Each row is a point on a tangle of strands that fork, close into loops and nearly touch. The rows are in no order.
Two points are linked if the straight distance between their rows is under 68. Some points are linked to none.
K852: [-10 -10 -12 -13  -4 -22   8  37  -3  12  17  -4   2  13  18  -4  32  27
  37  14  21   0 -12  -5  -1  28]
K634: [  2   0  -9  12  10   4 -13 -19  -2 -19  -9   5   3  -9  12  -1  21 -12
 -37 -23  -4 -10  17   0   5 -19]
K324: [  6   3   2   1  -6 -10  -4  -5 -35  11  22   9  -2 -10  -8 -10  26   3
 -11  13 -21  12  19 -20  -4   1]
K769: [ 21 -20 -37   2  -7   8  22   7  -6  25   0  20 -28   8   9  -5  28   6
  29  15   5  18  -1 -17 -13   8]
K369: [-10   2   5   2  -5  -8   0 -15  -5   4   2 -12  17   6  -3  -6  14   6
  -1  -5   7  -4  27   1 -21  16]
K792: [ -1   2  25 -32   3 -24  13  -2  19  14 -36 -19  37 -16 -11  16  -7  29
  17  31  -5  15 -28 -11  44 -12]
K890: [-16  20  29  -3   4 -43  19 -11  20 -24 -17 -18  19   9  19  10 -16  29
  -5  32 -11  23  -7  -2  19   0]
K60: [-17  11  -8   8  15 -28  -7 -10  -7  11  18 -13   2   2   8   9   8 -25
  -9 -12 -13 -20  -4  10  11  -5]
K468: [ 10  -2  -8  -2 -17 -11  19  21 -18  24  -2  -7 -18  -3 -13  23   9  27
  35  27  -2  30 -33  -1  -6  16]
K873: [-26  -4 -17  -5  15  10 -10 -21  15   6 -25   3  -4 -11 -15  14 -14  -4
  -9 -24  -7 -37  -4  14  20 -31]
K920: [ -7  17  26 -33  14 -43   9   3  -2 -10  -1 -25   2  26  12  29   0  14
  23  17   0  15  -5  -4  10  39]
K817: [-15  -3 -26  10   0   8  39  -3 -16  44  -6   3  -5   5   2   2  13   5
  35  15   0  -2 -20   0  -1  -7]
K182: [-10  21  25   5   2 -24  -8  -5  17   2  -7  -6  20   5 -13   6  -3   0
   6 -11  18  -5  14  14 -25   1]
K921: [ 19  -8 -13  18 -13  32  -6   3 -15 -39  -2   4  18  12 -15 -15 -34 -19
 -43   0  22 -17  13  21  -6 -12]
K6: [-14  -4  20  -4  15 -20  -2   3  17   9 -30  15  12  -9 -39 -10  -5 -21
 -17   9   4   1   0  13  -7 -43]
K124: [ 20 -13  11   6   1  -4  -9  14   6   4   1 -11  -6  -3  -2  13  14   3
  17  27 -33  27  -1  -9  -7  -6]
K764: [  0  15 -20  10  14   2 -21 -22 -16 -17   3  17 -10  35  -6  -6  -7  11
 -29   4  -8  -9  27   2   8   9]
K53: [ -3   4 -12  12   7  38  17 -12  -1  16 -14   4  -8   1  25 -14  10 -23
  19 -17  18 -12 -30   3 -11   4]
K421: [ 10  16  13 -20  10 -27  27  -4  52  35 -29  23  23 -19 -15  -8  -5  21
  24  26   4  16   2 -17  23  -3]
K832: [-17   4   0 -52  11 -26   7 -16  32  23 -42  -7  24 -18 -29   1 -15 -10
  29  15  13  20 -13   3   7   0]
K910: [  5  13   4 -20   5 -21   3  18 -12  20 -23  -5   9  20 -11  19  16  18
  20   5  16  14 -11  10 -11   2]
K277: [ -9 -18 -16   1  -7   8   4   3   7   7  21  12   0 -14  15 -37   7   4
   9 -28  12  -1 -13 -21 -24  13]
K367: [ -3  -7  -6  15  -8  40 -18  -7 -12 -25  28  -5   1 -22   2 -32 -25 -13
 -22 -29  11 -10  -7 -10  23  -4]
K995: [  6 -23 -13  -4  -8 -23  27  31  10  23  -5   8  12   6   9  -7  36  16
  45   8  20  13 -18 -26   7   4]
K376: [ 26  -2 -22  24   3  17 -10  -7 -29 -18  23   6 -19  12  21 -23  -1 -16
 -24  -1  -9  -7   9  -9   7  34]
K44: [  7  -8 -14  16  -1   4  15  22 -13   0  15  -8 -23  17   2  19   3   7
  21  28 -12  11 -29   1 -11  26]
K643: [ 38 -10 -49  19 -21  17  13   1 -30   4   9  -4 -35   6  38 -14  10 -28
  -7  -7  10 -16 -17  16   2  29]
K177: [ 25  -1   0  11  -2  35   1  32 -29  -8  -4  -3   9  22   2   6   0   3
 -25 -15   3 -14  17   4  -2  -2]
K905: [ 16  16  -2   8   0  35  -5  22 -31  -9  22 -16  -3  -3  13   7  -1 -23
 -39 -10   8 -17  24  20   4  16]
K415: [-10  -9  21  -1 -12  12 -25  17   3 -25  -2   3   1  14   9  17  -6  -4
 -36  16  -1 -30  26  27  -1 -12]
K36: [-10  -4   4   9  11  31   9 -10  12   1 -20  -4   8  18  10   1  -1 -10
  16  -3  -3   1 -19  -1  -4  -8]
K922: [ 13 -26  -2   8  -7  11  -9  11 -28 -35  -1  14  12  19  -3  -9 -13 -28
 -40  -9  18 -17 -10   8  -4   6]
K579: [ -7   8  -1   4  26  35   0   6   6  19   4   2  18 -30  -5   3   8  -4
 -16   5  -1  11   1   0   9 -16]
K646: [ 13  14 -23  25  22  -8   1   6 -10  16  -9  -4   3   5  15   6  23 -23
  -5 -17  -4 -28   3  10   2   7]
K871: [-25   9  12   2  -3   0 -13   6  -7 -24  25  -9  -4  19   5  13 -25   6
 -18   6   7 -16  43  29  -8 -15]
K810: [  3  -1  -9  -2  -5  18  -1 -11 -23  27   6   3  -7   5 -19  11  -4 -10
  24 -16 -18 -14   9 -10   9 -12]
K131: [-16  -8   1  -2   0  32 -14  -6  -3 -12  20  26  -1   0   2 -15 -14   9
 -25 -22  13 -11   2  -9  14 -18]
K340: [ 16   7 -20  17   5  34 -11  -9 -26  16   5  10   1  13 -19  -8 -12  -5
   1 -15  -2 -31   2  -5  19  10]
K206: [-11  -8   4 -21 -16  10 -23   3  13   1  -6 -23  -1 -28  12   9  17  28
   4   2  -8   3  -1   1 -22  14]
K971: [ 11   0  -1 -50   5 -41  -2   4  23  32 -30 -16  17 -11 -15  -1   5  -2
  42  11  16  24 -29  -2   7  10]
K238: [ 29   6 -30  16 -11  15  28  29 -58 -10  32  -8 -58  17  32 -26  17  -5
 -13 -20  16 -15  -3  -6  11  53]
K476: [ 14  10  20 -14   0 -44  -4  26  19  39 -20  -5  18  -9 -20   0  -4  24
  22  17  -6 -12 -16   1  -1   6]
K673: [-15  -3   1  11  17  24 -13 -34  -4 -12  -5  16   2   8  -2 -12 -12 -41
 -15   6   0  -2   3  -1  20 -28]
K684: [-22 -28 -25 -12  26  -6   5 -16  28   0 -20  11   9  -5 -11   1  -5 -17
 -12  -8  -9 -18 -12  10  12 -16]
K666: [ -3   3   0 -26   6   3  15 -16  -7  30 -11  13   9   2 -26  17  -4 -18
  22  -1 -10  12  17 -17   7 -26]
K508: [-28 -12 -18 -12  16 -11  -7 -24  30 -23  -9  -8  11  -9 -30   6 -16 -18
   0   3  -3   4   7   9  22 -33]
K74: [  3   9  -7  20  11 -11  42  14 -18  29  -2   1  -6  25  15  13  20 -13
  44  16  11   2 -16  -3   3   4]
K116: [ -5  -4  12 -16 -16  13 -25  11   3  -5   3  -4  -8  -3  12  26   4  22
 -17   2   0 -12  17  16 -20   0]
K451: [-10  22  21 -15  -2 -40   8 -22  21   6  -8 -12  33 -12   0  -4 -13  31
  12  27  -1  16   8 -11  18   4]
K742: [  9  -7  -1  -5   1  22  -2   6 -37 -16  27   8  10  14  -1 -13  16  -1
 -40 -11  24 -19   6   1  -4  45]
K183: [ -9  10  32 -12  -2  22 -12  10  -4 -18   6   0 -17  16  25  20  -2  19
  -9   7 -11   6  26  -2  -4   0]
K219: [ -5  27  43 -18 -13 -11  13  -7   4   1   6   0 -19  10  22  22 -25  12
  31   9  -5  32 -13  -1 -16   5]
K392: [-16  -5  -2  -6   9 -31  -8 -16  -4  27  -1   7  -1   0   7   9  -4 -16
   4   3 -16 -15 -28   4  -8  -9]
K118: [-32   5  18 -24  -7 -45 -11 -20   6 -17  26 -12   3 -17  -2   5  -5   7
   6 -16  -5  10  -8 -17  -1  -9]
K250: [-20  13  36 -10  -6 -39   1  -1  29 -36 -21 -24  29 -20 -36  10 -18  17
   5  21   8  23  11   3  25 -25]
K990: [ 24   8  27 -18  -9 -27  23   8  21   7 -36 -18  24  -4  14  15  -7  17
  25  36 -15  29 -26  -9  21  -2]
K435: [ -9  -1   9 -15   7 -16   6  -5  37  15 -18  22  -1 -26 -10  12 -19  13
   4  12 -23  16   6  -8  12 -55]
K41: [ -4 -19  -3  12  12  13 -24   9   6 -19  -5   6   0  16 -36 -12 -19  10
  -4   9  -8 -14  -5  11  -6  -6]
K422: [  9 -14 -24   7  -1   4 -19   5  -9   1  24  27  -8  -3   2 -19 -13 -12
 -25  10 -10  23  10  -1 -18  -9]
K656: [  6  -4 -28  -8   4  10   8  16 -31  -8  29   5  -8  24  16  -5  21 -18
  -6 -17  27   0   4   5 -12  39]
K364: [-12   8  -3  -1  11  -9 -21   0  -2  -2  10 -23   9 -18 -15   2   2   8
   7   0 -27  10  19  -3   7 -21]
K845: [ 13   6 -18  25  12  26   7  -6   2  29  -5  33  -9   7  -8  -8   1   7
   6  -4   0 -23  -4   3   3   0]
K624: [ -9  -2   7  -1  21  34  -6  -4  13  19 -22   7   6 -24 -16 -29   9   7
  -8 -13   3  -3 -11  -8   0 -25]
K532: [ -1  -3  -1  -5  -6  10   6  14   2  22   6  -3 -10   9  26  18   9  14
  19  36  -9  -2  -4  16 -12  26]
K450: [ -4  11   3  -8   6 -37 -13 -10  13  -8  10   3 -13  -5  14   3  10  13
   3 -11 -16  19  -8  -7 -17   7]
K991: [ -3  -9 -30   4  -8  -9  -3  -1  -9  12  12 -15  -5 -19  -7   1  18  19
   7 -22 -13 -11  -8  -6  -6  16]
K710: [ 13  22  20 -15  -1 -56  12  22  -3  25 -17 -17  25  14 -16   4  -6  13
  24  16   7  18 -18   2  -5   9]
K870: [ 13  10 -17  12  -4  11 -14   2  -3   4   7 -11  -1  -8  20 -17   0  -2
 -29 -38  21 -36  -2  14 -10  18]
K681: [  4 -14 -19  -8  10  -6 -18  22  -8  -1   1 -15   4  -9  -5   4   6 -14
   2 -23 -19  13  -2  -4   2 -30]
K348: [-17   3  14 -23   5 -23   0   7  -8 -16  10  -9 -11  22  -5  38  -7  12
  24   0  -9   5 -12   3   8  15]
K106: [  4 -11 -21  -6  -6   6  19   2  -4  20 -16  -4 -13  13  21  -6  31 -24
  42 -13  28   4 -25  -4 -17   4]
K661: [ 25 -12 -28  22 -18   0  25  -8 -19  -2   7   0 -25  12  35  -5  45 -34
   1  -9  18 -22  -2  -2 -10  33]
K504: [  0  18  12   3   1 -18   2  18   8   3  -4  12   5 -25   1  21 -12  16
 -17   7 -16  23   4  -6  -1 -38]
K16: [-32   3  11   7 -11   1   6 -18  -7  -7  -2  -6   8   3 -21  21   2  35
 -15  -3   4 -33   1  -3  10  -6]
K38: [-30  18  31  -1  15  15   3  -8  27  -9 -21  -2   5 -33 -40  21 -16  10
  -8   3  17   8 -10   6   9 -31]
K967: [-14  25  -5  11   1  -9 -26 -19 -12  -1 -11   9  -4   9 -18   0   0  23
 -27  12   0  -3  15  16  -2 -21]
K554: [  2  10  29   8   2  -9 -16   8  23  -5 -17  17   2 -11 -30   3 -10   0
 -14  -4  14  -7   7  10 -23 -24]
K338: [ 10  -5  18   1   3 -12   5   6  26  12 -16   4   7  -7  -1  14  -9  17
  17  48 -26  23  -9 -11   3  -2]
K542: [ 24   6  12 -45 -12 -43  13  16  21  24  -4  -7   8 -16  15  16  -3   5
  49   2  15  25 -33  -3  17  20]
K225: [-12   8  19   7  17   9 -22 -25  -2 -15  -1  10  -7   5 -17   4 -19 -33
  10   3  -5  21   4  -4  -3 -27]
K467: [ 25  -4 -18  15  -3  20  25  11 -44 -21  10  -6 -46  44  23 -20  23 -10
   3 -22  14   2  10 -10   5  54]
K132: [  3  -1 -15   0  -6 -14  29   9 -16  36 -13  -1   2  -2 -14   5   1  26
  36  16 -12  10 -21 -18  16  -7]
K260: [-18   9   5  -3  13  -1 -25 -25  23  10   1   8  10 -22 -12  -8   1  -2
  -8  31  -4  23   6   5 -13  -1]
K981: [-37  10  -6   4  -8 -13  -9 -12 -14 -46  14   5  -5  17 -10   6 -19  -1
 -42   4  17  -6  22  26 -12 -14]
K869: [-13  -2  14  13  -3   6   3 -30 -15  -5  17  16   0   0  -1   6  -3  13
 -27 -13 -10 -42  -1 -13  14  11]
K92: [ -9   2  54   5   4 -13  -7   3  28 -34  13  15   2   6 -11  11   0  15
 -14  13  -4   6  30  -6   2  -9]
K908: [ 35  -8 -33  13 -16  38  -9   1  11  -7   3  24 -15  -4  23 -14 -10  -4
 -29  -9  14 -13  15   9  -6  26]
K588: [  5  -2  15   8   7 -21 -13  15   4  30  -4  -5  11   7 -11 -15  14   6
  21  13  -6 -24  -4  -2 -11  18]
K781: [-12  12  26   0 -16 -10 -39 -23 -22 -16   4 -10 -20   0  -1   7  -1  -6
 -32 -15  -3 -21  19  10  -3 -15]
K394: [-14 -21 -18 -29  -6 -20  -2  -4   8  28   3  -8  13 -22 -11   5  19   7
  18   4  -8  -9  -5 -13   0   4]
K12: [  2  -1   2   8   9   3 -32 -14  11   0   5  13 -11 -11   2 -31  -6  -5
 -11   9 -12  10   4  -9 -17  -6]
K372: [ 12  -5  -6  -9   3 -23  32  17  24  25  -9 -17   7  -8   3 -14  26  14
  67  30  11  26 -21 -26  27  20]
K373: [ 13  -6   7  12  20 -16   6 -14   5 -18  -4  21   2  24   4   7  13 -25
   4 -26  -4   4  -6 -18 -16   5]
K850: [ 48   3 -36  18 -23  13   5  18 -48  -8  17 -12 -47   4  44 -21 -10 -17
 -25 -25  15 -29 -22   8  20  51]
K294: [  6   0  13   0   3 -35  24   5  18  -8  13   7   0   3  17   4  12  16
  21  -6  -6  13 -10 -23 -12  25]
K32: [  7 -17  14  20   6  46 -25  -3   9 -39 -13   0  -2   3  31  -4  -5  -4
 -37   1   3  -8  10   4  -1   7]
K806: [-16  20   4 -27   5 -26 -16 -16  18  19  -8 -24   2 -18   5  25 -12  -2
  18  27 -17  15   2   9  14 -25]
K474: [ 11  11  -8  -9   7 -16  11  -7  24  21 -11 -26  17 -13   7 -13   9  18
  46  13  -2  37 -17 -24   5   9]
K618: [  4   9  15  10  13 -17 -23   0 -21  10  11 -15  -5  22   2 -16  12  -5
   3   0  -2 -11  15  -2 -16  32]
K796: [ 21   0  -3   8 -16  19  -1   0 -46 -14  12 -25 -39   1   2   4  12 -13
  -6 -12 -20  -1   6   4 -23  40]
K912: [ -2   4  28  15  12 -16 -28  -5  19 -44   9   6   6  -7  -5  -5   6   0
 -29 -10   2   4  33  -5  -4  -5]
K73: [  4 -24 -13  28   0  -2  21  15   6   2  -1   4  18  -4 -41 -16   8  -1
  11 -13  -4   1 -10 -13 -18   6]
K738: [ 15  -2  -9   2 -17  36   2  12 -24  -6  20  -1 -32  12   6  -2   5  11
   0  -1   2  14   4   9 -33  40]
K539: [ -8  23   6  -7   1   5   8  -1   0   0   3 -20  -8  -4  13  27   0  26
   2  37 -13  25   8  10  -7  16]
K696: [  4  16  29   8  -8  22 -35  -9 -20  -9   5   1 -23  -6  -3  -6 -16 -26
 -31 -25  16 -25   4   8  -9   0]
K652: [  8 -22  -7  13  -3  17  16 -18 -33   2   3  18   1  13   7   2  25  -1
 -21 -10 -11 -29   0 -17  14   5]
K172: [ 20 -27 -39  18  -7   8  26  16  -1  24  -1  -4  13 -13 -23 -26  29 -10
  17  -1  -3 -14   4 -12  -3   4]
K525: [ 12 -33 -34  -5  -7  25  -1  23   1  12  17 -15   4 -15  13  -8  13 -33
   4 -11   5 -20 -17   4  16  -1]
K943: [-13  14  12 -24   4 -12  15  -6  20  18 -12 -20  13 -13 -16  15 -19  -4
  34  16  -6  13 -14   7  10  -4]
K377: [-23  -6  -3 -16   4 -31 -22   8  15  33  10  19  -1 -10 -11 -12 -11  -5
  -3  15  -6 -16  -4   8  -2 -17]
K830: [-21  17  24 -35  -1 -28  -4 -20  15  14 -31 -16  11 -20 -13  15  -8  21
  19  18 -15   4  -3  -6  44 -37]
K524: [ 19  -8 -27  15 -13   1   3  -5 -15  22   8  16 -20  14  -6  -1  12 -25
  20   4   1   4  -3   4 -21  12]
K985: [ -5   5  39 -13  -7 -37  14   0   7 -23 -15 -20  36  10 -31  21 -19   4
  17  13   2  20  10  -1   2   0]
K461: [ 24  -2  -4  -8   1   8   0  28   1  22 -14   8   9   0 -19  14  14  17
  12  -7   4   4  13   1 -18   2]
K319: [ 23  -9 -13   6  -6  35   2  26  -5   4 -18   5   2  13  -1  -4  -3  -2
   3 -21  18   1   4   2 -20  -5]
K14: [-22  -8   2  15  -3   9 -18 -22  28 -29  -3  -3   1  -4 -18   9 -27 -15
  -1   7  -8 -15  12  21  11 -43]
K150: [ 12   5  27  16   3 -17  18   5 -22 -17  -4   6 -20  30  11  18  13 -20
  11 -33  -4  -6   0 -10 -17  18]
K811: [ 22 -51 -31  12 -19  17   7  17  -5  15  16  14   4  -2  -4 -23  17 -15
  -1  -3  -1 -23  -3  -6  12   8]
K935: [-13  -4  12  10  -5  -5 -27  -2  21 -24 -11 -21  -2  10 -29   7 -31   5
   8   5 -12 -10   0  18  -3 -19]
K159: [  1  20   2  -3  -6 -37  12   6  10  20   4 -13  24  -8  -8   2  -2  43
   3  25 -22  -1  22  -2   5  -2]
K405: [-30 -22  17 -16 -15 -15  -2 -16  21   3  11  -8  10 -26 -19   6  -3  12
   8 -13 -12  -6  -4 -11   0  -9]
K289: [  8 -18 -12   5 -20  30  18   8 -49  -8   4  -2  -6  25  38 -10  16  -8
 -22 -18   3 -18  -7  -8  12   4]
K925: [ 10  -3 -20  19  -8   0  41  11 -14  21   0 -11 -19  26  33  -3  33 -32
  27   4  18  -5 -11   1 -17  15]
K375: [ -9  -7  20  19 -10  23 -30   5   5 -54   0  -5 -19  21  24  -5 -18   4
 -42   1   5 -26  25  20  18  -5]
K186: [ 10 -19 -45  15 -21  15  12   4  -8  -7  29   1 -12 -10  13   2   4   4
  -5 -21 -12 -13 -12   4  -9  13]
K346: [-10 -17 -25  -9   1  25   3 -22   8   4   2  34   8  -4   1 -23 -10  -2
  -1 -22  14   1   0  -4 -10  -7]
K998: [ 13  16  42 -28 -12 -30  10  -4  -7   9 -10  -7  -2   5   4  21 -31  -2
  45  18   0  43 -15 -12   6  -1]
K411: [ 13   4   8  16   4 -12   5  18 -33   3  11 -15  -3   1  -6   4  29   1
   7  20 -29  29   4 -19 -12  20]
K212: [ 11  -3  15   3  18  36   0  21 -15  -3   1  -3  -2  34  20  12  17   9
  -4   1  -6   3  25   1   6   8]
K130: [-11  11   8 -11  -8 -12  31  -8   3   9 -12 -13  -9  18  24  15 -16  29
  40   7  -4  25 -31  -4  -9  16]
K700: [-13  17  14   1  28   2  -2 -12   5   9 -23 -13   5  13   9  19   9   6
   3   5 -10   4 -15   7   8 -15]
K671: [ 28 -13 -18   2   4  13 -13   0 -21  -2   3   3  -3  -7  10  -6   7 -27
 -15 -39 -11 -12   3  -8  11 -24]
K531: [-12  -5  -8   0 -10   1  12  25 -16   6  33  -7  -9   0  38 -23  20   6
   2 -11   7   6 -22  -9 -24  21]
K269: [  2 -27 -13  16 -10  15  13   4  -1  -3  -6  -4  16 -20  -9 -17   5 -14
 -12 -13  -2  -2 -23   2 -22  -8]
K262: [ -9   2  -1  13   9   4 -30  -6   2 -43  10  -8  10 -17  -1  -9  -1 -13
 -43 -14  11 -19  29  12  14 -25]
K509: [-13  10  46   0 -17 -13   6  -7  -6 -18   3  -3  17  20 -10  18  -7  26
   1   9  -3  16  22  -7  -9   2]
K996: [ -6   7   4 -10   8   3  -4 -12  22  25   1  -2  15 -16   0 -20   3  17
  25  19  -1  25   9 -22  -5   7]
K112: [-20 -18  -9   7  -5  23  -5 -17  20 -25  -1  -2  10 -25 -18 -16 -28 -38
 -34  -3   5 -21   7  18  20 -42]
K926: [  1  15   7 -35 -13 -17  24   1  15  16 -25 -14   7  -4  13  21  -1  31
  38   6  20  34 -36   4   1  23]
K188: [ 14   6 -20  -2 -22  19 -19  13 -23  -3  28 -17   0 -14  33 -19 -13 -23
 -45 -20  17 -25   1  23   1  24]
K86: [-26  15   8   2  12 -27 -10 -14  25 -24  -2 -19  25  -9 -29  -2 -12   7
   8   6   2  15  25   1   8 -25]
K960: [ 24  -3  -3  13 -13  -5  18   7 -34  -2  10   2 -28  36  19  -8  11 -11
  22 -29   2 -11   4 -14 -15  28]
K366: [-33  36  29  -1  -6 -21 -25 -30 -13 -17   5  -9 -17   2   3   6   4  15
 -19  14   2   5  20  18  -1 -18]
K659: [ -3 -25  -5  14 -13  33 -13  -9   3 -40  -9  -8  19  -6 -36 -18 -23 -23
 -34  -7   6 -11  17   8  -1 -25]
K766: [-11  28  33 -30   2 -43  14   5  15 -23 -17 -12  15  30  12  20 -14  30
   9  28  16  30 -17   4  18  23]
K607: [ 22  -9   6   8  -4  10 -13   2  -6 -23  17  15 -24  12  17   0 -19 -19
 -26   1 -13   9  -3   9 -24   2]
K221: [ 24   4  -3  13  -7 -12  -3   2  -6   9   3  28 -23  15  15  -1  -3 -17
 -11  -3  -8  -9   1  12 -36   3]
K123: [-23   1   6 -11  15   0 -14  16 -11 -23  13 -21   4  12  -4   5   3  22
   1  -2   3   3  -5  -5   8  14]
K879: [  3 -16   9   5   4 -18  13   0  29 -23  -6   9  17  11   3  -9   1   2
  24 -19  -3  19  -3 -16 -19   4]
K368: [-15   8  24 -16  10 -23   1   5  12  -6 -22  19  20  -4 -40  24  -7 -11
  -3  19   9  20  10   4  18 -42]
K650: [ -7  30  22 -19 -12 -15  -9   8   7   1  -1  -1   1 -17   3  29  -8  38
  -7  27  -9  28   9   8  -5 -10]
K923: [  3  23  -6   9  20  -4  10  -7  12  29 -20 -14  -4   4  17  21  18  -9
  25 -14  -9 -11  -2   7  -6   7]
K577: [ -1  11  20  21  24  -7 -14 -16  -4 -15   8  21 -13  23 -10  -2  -7 -15
  -2 -16  -9   2  -6  -1   2  -4]
K432: [ -9  -5 -16  11 -11  28   9  -7  21   9   0 -11  15 -11  30 -27  -1   1
 -12  -8  -6 -12  15   8  -6 -24]
K247: [  0  -4 -17   0   4  45 -23  -1   7   3  18 -10  15 -28  -7 -34 -19 -32
 -25 -12  18 -23  11   9  22  -1]
K200: [  9 -14 -23   8   5  19 -17 -13  -2 -11  -2   9   1  -2  14 -23 -18 -44
 -16 -18  -9   2  -7   0  17 -25]
K716: [ 15 -17 -21  14   2  18   7  -7  -6 -26  27   0 -11  -9  -6  14 -19 -15
 -10 -28  -9 -19 -13   4   2  23]
K686: [-18   6  29  16  13  41  -4   1  28   0   2   1  10 -37 -20  12  -4   1
 -14  12  -3  -3   0  16   6 -12]
K61: [-20   4 -23 -10  18  20   3 -23  16  17  -3  15   5   1 -20 -22 -14   8
  24  -2   5  19   2 -12   2 -10]
K447: [ -7  -7  -8  16 -12  22 -23 -42  16 -34 -18  15  -8 -31 -33  -9 -20 -22
 -40  -2   5 -35  29  20  26 -33]
K463: [ 30   7  -9  16   2  34 -13  -1   1 -12   3  30  -9 -14  17  -2 -24 -11
 -47 -17   4 -20  10   7  12  -2]
K127: [ 11  16  -2   8   3  18 -20  -6 -17 -23   7  24 -19  14   5  16 -15   2
 -46 -13   7 -30  29  11  15  11]
K68: [  5   8  18 -20  10 -19  32  -1  14  23 -18  27  25 -10 -38  13 -14 -14
  13  15   1  20  20 -11  10 -28]
K942: [ 20  -3 -21  16  -5  35  16   7 -13  11  16  21 -29  10  16  -5  11  23
  17   8  -4  18   8  -8  -4  18]
K594: [-37  10  44   3  -7  -8 -11  -6  30 -35 -11  13  -2 -37 -25  25   6   7
 -11   2  20  10   6  11  12 -44]
K945: [ 24 -25 -46  -1 -21  22   6  15 -17 -15   5   7  -2   9  15 -25  16  -5
  -6 -21  36  -3  -5  -4 -15  27]
K187: [ -6  -1  -3 -11  19  -2  -5  33   3  -9  20 -15   2  10  19  -6  27  34
  12  -4   2  17   2  -6  -5  36]
K522: [ 27   4 -31   7 -22  18   5  -2 -16   0   8  18 -13   1  37 -18   7  -1
 -20 -38  27 -26   8  -1 -13  30]
K704: [ -5  22  11 -19  20 -33  16 -12  51  21 -29  18   2 -18  -8   4 -14  10
  12  27 -17  21 -17  -4  26 -30]
K569: [-16  -3   3 -10  13  44 -28  -2  20  18  -3  10   3 -36 -13 -44 -13 -18
 -23 -10   9  -9   1   2   8 -25]
K91: [  9 -16 -12  18  15  14   4   6   8 -14   2   7  -1   6 -31  18 -10   2
   5 -13  -8 -11 -16  -1  -5  16]
K954: [-11 -23  -1  15 -11  10  28  16  26  25  -3  -8  19 -25   5 -25  -3   6
  -7  -1 -15  -9 -10  -1 -15 -24]
K665: [  8 -18  -5  -6 -21  17  11  26 -31  16  25   7 -19  10  37  -8  29 -10
  -5  -4   7  -2  -3  -9  -5   1]
K2: [-13   2 -17 -10   0 -25  11 -16 -14  20  22  14   4   9   0 -11   6  -5
   0  18 -11  30  10  -5 -16  -7]

A fork is a point with three links, a tip a point with one. Leave the first point through the second and follow the links. Name the first fork or tip that comes.
K435, K504 => K925
K2, K324 => K998
K130, K926 => K2
K618, K369 => K845
K845, K340 => K177
K159, K451 => K996
K91, K716 => K373
K594, K38 => K346
K260, K12 => K796

A piece is two or more points that can be reached from each other along the links. Count, over all rows, the pieces, the separate loops (a circle has one, a figure eight two, a Y none), the forks (points with three links) and the tips (points with one).
pieces => 4
loops => 2
forks => 15
tips => 19
